Points on a hilly landscape, in no order, each with its height.
From any point a climber takes the steepest step (rise divided by distance) to one of its 6 nearest points. It stops when none of these is higher. Distance is the straight distance between rows; heights are no part of it.
Q67: [ -4 -25  12   3  12  -8  14 -12  -4 -17   4  -2]  h=303
Q670: [-21 -15  -9  24 -10   0  13  -6   2   3 -18  -6]  h=43
Q341: [  1 -12  11  16  20 -13   1  -3   1 -23   6  -7]  h=386
Q797: [-14 -21  -4   8  -4   4  20 -16  -4  -3 -14  -6]  h=293
Q232: [  4   5   7 -12   6   4   1   0  -4  -1   7   6]  h=330
Q119: [-10 -31   1  24   5 -14  11 -10  -2 -14  -9 -17]  h=220
Q397: [ -9 -14  -1 -18  -5   2  17 -21  -6   3  -6   4]  h=345
Q183: [  2  13   5  13  16   3 -17  14   2  -3  14   5]  h=380
Q436: [-18  -7  -8   3 -13  12  15  -9  -1  11 -16  -1]  h=143
Q368: [ -1   7  -8 -23 -18   7   6  -8   0  16 -11  -1]  h=530
Q53: [ 20  29  -1   0  -8  -1 -24  28   4   9  10   2]  h=433
Q979: [ 21   5   0 -44  -8   0   4 -13  -8  -1   9   8]  h=277
Q569: [ 15   4  10 -12  11   5  -6  10  -1 -11  14   8]  h=231
Q85: [ 11  17  -6 -22 -23   2  -6  -2   1  22  -8  -2]  h=347
Q888: [-14 -12  -1  26   5  -7   1  -4   1  -7  -6  -6]  h=279
Q424: [  8  14   2  20  27  -4 -18  21   4 -13  24   4]  h=307
Q480: [-16  -3  -3   7  -6   4  10  -6   1   5 -12  -2]  h=66
Q675: [ 18   1  14  -2  26  -2  -9   9  -2 -26  22   4]  h=206
Q205: [-15  -2  -1  26   9  -7  -4   1   4  -1  -1  -4]  h=606
Q735: [-12 -17   1  11   2  -4   9  -9   0  -3  -7  -1]  h=162
Q821: [ 16   1   9 -22  13   5  -1   3  -5 -14  15  11]  h=201
Q27: [-10 -24  -3  -9  -6   5  25 -23  -4  -3 -11   2]  h=524
Q613: [-21  -3 -10  13 -11   9   5  -3  -1  14 -17  -1]  h=89
Q676: [ 37   8   4 -39  -7   1  -1   5  -2  -5  21   8]  h=282
Q389: [ 14   7   9   4  25  -3 -14  16   4 -19  18   6]  h=248
Q700: [-8  6  2 16  8 -4 -9  8  5 -1  6  0]  h=268
Q505: [ -5  -6   5  24  20 -14  -4   4   4 -14   5  -6]  h=576
Q798: [-17 -10  -4  -6 -11  10  19 -14  -4   5 -16   0]  h=264
Q904: [ 16  19   2 -11  -2   0 -16  16   2   2  10   2]  h=577
Q971: [-17 -12  -6  27   0  -4   5  -4   0   4 -12  -7]  h=179
Q877: [ 11  -2  15   4  23  -2  -4   4   0 -22  14   4]  h=256
Q524: [ -2  -8   8 -11   9   3   9 -12  -5  -7   2   6]  h=585
Q275: [ -3 -34   6  20  11 -19  10 -12  -2 -21  -3 -19]  h=269
Q791: [ 17  13   8 -21  -6   2  -9   7  -1   4   9   4]  h=459
Q705: [-10 -29   5  11   1  -5  20 -17  -4 -12  -7  -7]  h=210
Q986: [  9  11  -5 -28 -15   5   3  -6  -1  13  -3   4]  h=385
Q166: [  4  -5  -7 -41  -9   5  20 -24 -10   0  -5   7]  h=215
Q683: [-14 -16  -3  -5  -6   8  17 -14  -4   0 -10   0]  h=328
Q473: [  2   3   9  10  18  -3  -4   4   0 -12  10   3]  h=332
Q503: [ -2  11  -6 -14 -18   7  -4   0   0  20 -11   2]  h=342
Q442: [  3  20  -1   6  -2   1 -19  20   4  10   3   2]  h=405
Q385: [ -6   5  -2  30  21 -10 -13   9   7  -4   9  -6]  h=323
Q994: [ -6  -4  -1 -12  -6   8  11 -10  -1   7  -8   4]  h=259
Q387: [ -6 -14   7  10  11 -10   5  -7   3 -12   1  -2]  h=308
Q589: [ -4  -2  -8 -30 -12   8  16 -16  -5  14 -11   7]  h=324
Q73: [  3  23  -2  18  16  -1 -24  23   6  -4  12   1]  h=411
Q129: [ 13   9   3 -29 -10   2  -3  -4  -4   6   4   7]  h=372
Q540: [ -7   9 -12  -8 -20  10   3  -2   2  26 -17  -2]  h=311
Q178: [-13   3  -4  17   2   3  -3   2   4   8  -6  -1]  h=211
Q35: [ 30  29  -3 -18 -28  -5 -14  14   4  14   4   0]  h=616
Q576: [  4  14  -3  -7 -13   6 -11   8   0  16   1   3]  h=216
Q120: [ 3  9  9 -5  4  4 -9  6  1  5  2  3]  h=359
Q575: [ 24  20   0 -19 -16  -1 -13  12   4   9   9   2]  h=497
Q714: [-20 -25 -12  40  -5  -7   9  -3   2  -4 -16 -17]  h=31
Q987: [ -9  14  -1  20   7  -2 -16  12   6   5   3   0]  h=212
Q531: [  9  24   0   3   5  -1 -23  24   5   2  11   4]  h=584
Q743: [-19 -13 -10  41   1  -8  -2   3   4   0 -10 -14]  h=77
Q479: [-20  -2 -18   4 -22  16  13  -2   0  23 -23  -2]  h=192
Q769: [ 35  15   2 -33 -13   0  -8   9  -4   2  17   7]  h=382

Write out the way that a climber takes from each point below.
Q473: Q505, Q205
Q480: Q683, Q27
Q877: Q341, Q505, Q205
Q129: Q791, Q904, Q531
Q576: Q904, Q531
Q735: Q387, Q505, Q205
Q670: Q797, Q27

Call two points neighbours if one is among the 6 nearest of the other. Go from one point of each pair to the other, from neighbour to neighbour, staying as high as possible. Name the lowest point that can't be avoided.
Q205, Q27: Q232
Q531, Q35: Q904
Q205, Q368: Q473
Q524, Q27: Q397
